Each row is a point on a tangle of strands that fork and nearly touch. The rows are in no order.
Points whose rows are less than 35 apart are linked; no others are. Some points are linked to none.
K_682: [  0  -3  -7   7 -12 -20  -5  -7   4   0  -4   3   5   2  15  -5  -8  -5
  -4  -2]
K_542: [-14  11   6   6 -20  18  -7  -9  12  17  -9  11  -9  -4 -19   6  14  23
  -3  13]
K_315: [ 13  11   7  24  46   4 -29  -1  -8  12   2 -15  22  14  -8   0   2   1
  12 -13]
K_32: [ -1   3  12   5  10 -15  -5  13  -6   4 -15   2   9  -4  -8   8  -3  -9
 -19  -6]
K_824: [ -5  10  10  -7   9   7   9  22  -5   0 -17   7   2 -12  -7  10  15  11
   6  -2]
K_101: [ -1  12  11   0  15   4  -7  25   5   8 -31   6   5   0 -11  24  11   8
 -21   1]
K_2: [ -7  -2  -1 -12 -20  13  13 -10  13 -28  10  11  -6 -15  -3  -4   9   4
  20   4]
K_853: [ 11  17  -1  32  22   1 -13 -15   2  15  -1  -4  32  18   7   5  -5  11
  13 -11]
K_868: [ 19 -20   7 -12  13 -13  -1   9 -13 -18  18 -14 -13  -4  -4 -12  -8 -29
  -5  -8]
K_608: [ -4  10 -11  28   9  -5   7 -17  -3  20  14   3  20  12  23   2  -3  10
  19  -3]
K_489: [  8   4  15   3  46 -13 -22  11  -4   6   4 -19   0  -3 -11  18   6  -9
 -14 -20]
K_510: [  4   6  11   4  39 -18 -10   0  -3  -7   6  -9   2  -6 -10   7  12  -7
  -6 -24]
K_383: [  0 -18   0   0   5 -15   7  -7  -4 -15  16 -11   0  -4   9 -17  -7 -13
   1  -8]
K_15: [ 10  13  10   2 -11   3  -8   9  -9  -2  -5   2  13  -9  -5  -1   0   3
  34   8]
K_154: [ 16  11   1  20  30  -7 -42  -3  -8  15   2 -17  16  18  -7  -2 -11  -7
  21 -10]
K_136: [  0  -2  16  -3  22  -9  -8  24 -18   5  -7 -11   6  -2  -3  11   0 -14
  -8   0]
K_991: [ 12  10  17   2  39  -9 -20  28 -14   2  -5 -13   6   1  -9  17   5 -11
  -9  -8]
K_836: [-18  -4   2 -12  17  11  22  22  -9   4 -18   2 -11   4  -6   5  16  17
 -16  -1]
K_80: [ -5 -16  -8  -3  -1 -16   9 -19  10 -21  17  -2   4  -5  18 -17  -3  -5
   6  -9]
K_319: [ 13   4   3   7  29 -13 -44   4 -18  16   9 -14   7  17 -10  -1 -11 -17
  24  -1]
K_339: [  1  -7  -7  -4 -19  -9   1 -14  19 -23  13   5   5  -6  16 -14  -7  -1
   4   1]
K_970: [ -1  14  15   0  -4   9   3  14  -7  -3  -4   8  11 -13  -8   6  11   7
  23   4]
K_771: [  0  -6   5   0  31 -22  -6  -8   3 -16  17  -4   0 -10  -4  -4   7  -9
  -6 -20]
K_914: [ -7  -8  -8  -7 -30  10   1 -13   8  -7   0   5 -11  -3  -3  -5  -2  11
   4  12]
K_640: [ 14  -7   4 -19  12  -4  15  21  -8 -23   6  -2 -12  -7  -6   2   4 -18
 -22 -11]
K_17: [ 10 -10   0  -8 -32  10   6   7  -3  -8  -7   5  -7  -5  -8  -6 -14  -9
  -5  20]
K_389: [ -1  12   3 -18 -20  14   0   4  12 -10  -8  19 -18 -15 -16  11  15  11
 -11   6]
K_273: [ -8 -14   4  -3 -17   3   7  15  -7   9 -21   1  -4   3  -7   1 -13  -5
 -20  13]
K_521: [ -4 -28 -16   3   1  -1  16  -4   1 -12   8 -12  -3   3  11 -17 -15 -15
  -4   3]
K_578: [ -9 -16  -9   8 -15   5  15  -3 -14   8   0  -7   4   4  22 -11 -12  -1
  20   7]
K_213: [  5  17  -6  18 -11  -4 -11 -15  14   9  -5   4  22   0  14   2  -4  14
  26  -4]
K_554: [ 22  21  12  -9  31 -11 -15  14  -5 -20  12   2   1  -4 -10   6  15  -9
   9 -19]
K_713: [ -7   5   4  -2  -9  -1   4  -7   7  -8  -3  11   4 -11  -2   1   8  14
   6  -1]
K_906: [ -6  -2 -18  -1 -24 -10   0 -31  34  -6   0  10   2  -2  20   1  -3   9
  -2   0]
K_470: [-15  -5  -4  15  12  -9   5 -15  -4  16  -4  -1  10   3   6  -2  -3   3
 -17  -6]
K_188: [-18 -15  -6 -14 -18  32  23   0   1 -14   7   1 -20  -8 -13 -12   2   9
   9   8]
K_668: [  6  15   3  15  -6  -3 -16  -3   4   5  -9  -1  20  -2   3  -1  -8   2
  30  -1]
K_614: [-10   3  -3   3 -22   4   6 -19  16  -1   1  14   1  -5   3  -2   2  14
   7   5]
K_262: [-11  -9 -14 -17 -34  20   7 -18  21  -7   7   1 -22  -2  -8 -15  -7  11
  -2  13]
K_855: [-20 -18  -8  18  11 -10  12 -12 -10  21  -3  -4  -3  11   9  -7  -7   0
 -29  -1]
K_833: [-15  -1  -3   0 -30  19  -7 -18  12  20  -6   2 -21   0 -10  -4   5  18
  -5  13]
K_977: [-10  10   6 -10  10  11  12  26   1  -1 -20   7 -12  -4  -4  17  19  12
  -9  -1]
K_8: [ 15  -1   4 -12 -27   5   8   0   6 -25  14   9   2 -12   4  -7  -5  -8
  24  12]
K_988: [  9  13   7  22  32  -8 -13 -14   5   0   0  -8  21   6  -5   3  -1   3
  -3 -18]
K_958: [-14  -8  -3  10 -12   5   9  -8  -8   7  -1   3   7  -1  11  -2  -2  11
  20   2]
K_396: [-12  -7   6  -9 -11  24  23  11  -6  -7  -1   2  -6 -11  -9  -3   7   6
  12   5]
K_225: [ -4  -5  11 -18 -13  35  20  26 -12  -7  -4   0 -19  -9 -11   0  12   6
   7  14]
K_299: [ -2   7  14   8  22  -5 -14  18  -4  14 -24  -1  10   2 -11  18   3  -5
 -26  -3]
K_912: [ -4  -1  -1  18   7 -20 -18  -7  -8  23  -8  -9  13  12  17   9 -16 -12
 -18  -2]
K_450: [ -5   2 -19  18 -14  -3   0 -29  15  21  -4   8   4  10  18   5  -8  13
 -11  -2]
K_68: [ 10 -21   8 -12  22  -5   9  20 -17 -16  14 -18 -12  -3  -4  -4   3 -21
 -17  -8]
K_621: [-10   9 -16  30   0   6  12 -21   1  27   5  15  11   8  16   5  -4  22
   8   4]
K_242: [ 13 -20   6  -9  15 -17  -8   6 -22 -12  27 -14  -8   0  -6 -17  -8 -24
  13  -2]
K_574: [ 16  -2   7 -17 -11  -9   0   2  -7 -21  15   3   3  -2   5 -13  -8 -17
  26  11]
K_848: [  2  -2   7 -24 -21  29  15  30  -5   1  -8   3 -22  -3 -17   7  10   2
  -7  22]
K_908: [ -7 -12 -28   4 -41  21  10  -8   4  21  -2  -9 -14  12  16  -2 -11   7
  13   8]
K_953: [-16   4  -6  15  -6   2   2 -16   4  30 -14  11   0  11  -1   3  -3  21
 -17   9]
K_418: [-20 -12  -5  -8 -17  21  22 -17  14 -18   9   7 -11  -8  -3  -9   0   9
  18   6]
K_997: [ 10   6 -17  -1 -29 -14 -13 -10  22   6  -3  -2  10   2  27   7  -5  -3
  10  -6]
K_607: [-11 -31 -20   5   0  13  26  -7   0  -2   1 -14  -9  10   7 -19 -19  -9
 -14   1]
K_811: [-16   6   5   6   0   3   0  -3   4  23 -19  11  -3   6 -10   6   6  19
 -23   8]
K_793: [ 19  10   6 -20  17  -9   7  21  -4 -25   4   8  -9 -11   0   7  12 -17
 -18 -10]
K_238: [-19 -14   7  -3  14   4  13  21 -16   9 -13  -6  -2   4  -2   3   3  -1
 -14  -2]
K_687: [ -3   9   5  17  15  -9  -2 -13   4   0   0   3  20  -2   2   1   1   6
   5 -11]
K_168: [ 19  28  13 -11  16   0  -3  28  -7 -16  -7   9   7 -11  -5  11  10  -4
  -1  -5]
K_802: [-11 -12 -28  -5 -43  26   2 -20  15  14  -1 -11 -26   7   9  -8  -8  13
   5   9]
K_722: [ 20 -10  -4  -7   8 -40 -30 -13   6   2  23 -19  -8   5  18   3 -14 -24
   2  -4]
K_769: [ 15  10  16 -13  32 -13 -18  24 -26  -5   9 -10  -5   1 -16   3   7 -20
   7  -7]
K_316: [-16 -24  -8   9   7   2  17  -5  -7   6  -4 -11  -6  10  -1 -17 -13  -8
 -21   0]
K_224: [-12  -3  -9 -12 -39  16  -6 -24  23  10   8  -3 -27   5 -11 -13   0  20
 -11  13]
K_446: [ -5   5 -11  22   8 -11  -4 -24  13  15  -4   5  20   8  13   3  -5   8
 -12  -5]
K_899: [ 19  30   8  -9  28   0 -18  26  -6 -17  -1  -1   6  -2 -12  11   8  -3
   6 -17]
K_146: [-14   5   2  17   5   2  12 -14  -3  10  -3   6  13   0   8  -3  -1  12
  12  -3]
K_13: [ 23  14   7 -18  24 -18  -6  11  -6 -25  15   1  -6  -8 -10   5  14 -14
  -8 -17]
K_600: [ 11   7   6  -4  33 -16 -32  17 -22   8  16  -9  -2   7 -18   2  -1 -19
  18   1]
K_484: [ 12  17  -8  34   5   6  -8 -17  11  16  -7   2  26  11   9   7  -3  13
  20  -2]
K_858: [ 19  -7   6 -13   3 -13  -2   9 -22 -20  22  -3  -1   0   1 -13  -7 -28
  20   6]
K_310: [ 13  14   9 -17 -21   7   7   7   2 -14  -9  19 -10 -11 -14   8   8  -1
 -13  10]
K_962: [-13 -18   6   5   0  -1   4  11 -19  18 -15  -5   5  10  -1  -1  -6  -5
 -13  10]
K_441: [-15  10 -17  21  -8   9  11 -20   3  34  -3  16   1  11   9   5  -3  27
  -8  10]
K_717: [  5  -3  11  -9 -12  -5   2  21  -6   0 -15   7   2  -3 -10   4  -7  -7
 -14  12]
K_929: [ -1  -6 -12 -10 -35  -2   0 -22  30 -19  11   9  -5  -7  16  -8  -4   4
   6   6]
K_891: [  4  -4   5  -6  11 -14   6   1   0 -22  14   0   4 -10   0  -5   5 -13
  -2 -12]
K_231: [ -5 -17 -24   3 -28  11  17  -2  -3  17  -3 -14  -5  11  25  -6 -15  -5
  16   2]
K_91: [ 17  16  18 -15  15  -5  -3  27 -21 -12  -1   0   0  -2 -10   7   6 -17
   1  -3]
K_160: [ 15   3  11 -14 -10   0   7  16  -5 -16  -5  11  -2  -8 -11   4   2 -12
 -13  10]
K_158: [  1 -14 -27   0 -12 -20   1 -16  19   3  10  -9   6  11  37  -3  -4 -13
 -11 -13]
K_688: [ -8  17   6 -12 -18  16 -11  -1  16   4  -4  13 -19  -9 -22   9  21  21
 -12   7]
K_837: [-21   1   4  -7   6  10  14   3   0  15 -17   6 -13   5 -15   4  12  25
 -24   3]
K_335: [ -4  -6 -28  -6 -22 -13   3 -23  30   2   1   0   2   7  36  -2  -1  -1
  -4  -7]
K_751: [  7  11   2  33  39   0 -15 -16  -2  11   8  -6  27  13  -4   3  -2   8
   8 -18]
K_766: [  6   0   8 -14 -14   8  13   1  -1 -25   7  12   0 -16  -3  -3   4   2
  16   7]
K_712: [  1  -3   4 -22 -26  28   4  12  -2  -1  -3   1 -29  -2 -23  -2   5   6
 -15  24]

A fork is a point with three links. Follow the links from the first point to the second and name the forks in between, in order.
K_574, K_15: K_751
K_136, K_335: K_383
K_310, K_899: K_836 > K_751
K_824, K_542: K_836
K_554, K_160: K_751 > K_836

A fork is a point with three links, a tip a point with one. Leave the first point through the second and follow the links. Name the first fork or tip that comes.
K_68, K_640: K_751
K_962, K_273: K_713
K_751, K_853: K_836
K_600, K_769: K_712
K_101, K_299: K_383

Follow the links from the first point to the second, and from the first to the third. Name the last point that the two ways share.
K_962, K_608, K_578: K_836
K_441, K_319, K_614: K_836
K_510, K_446, K_158: K_383
K_146, K_273, K_554: K_751
K_769, K_389, K_802: K_751
K_335, K_136, K_470: K_383
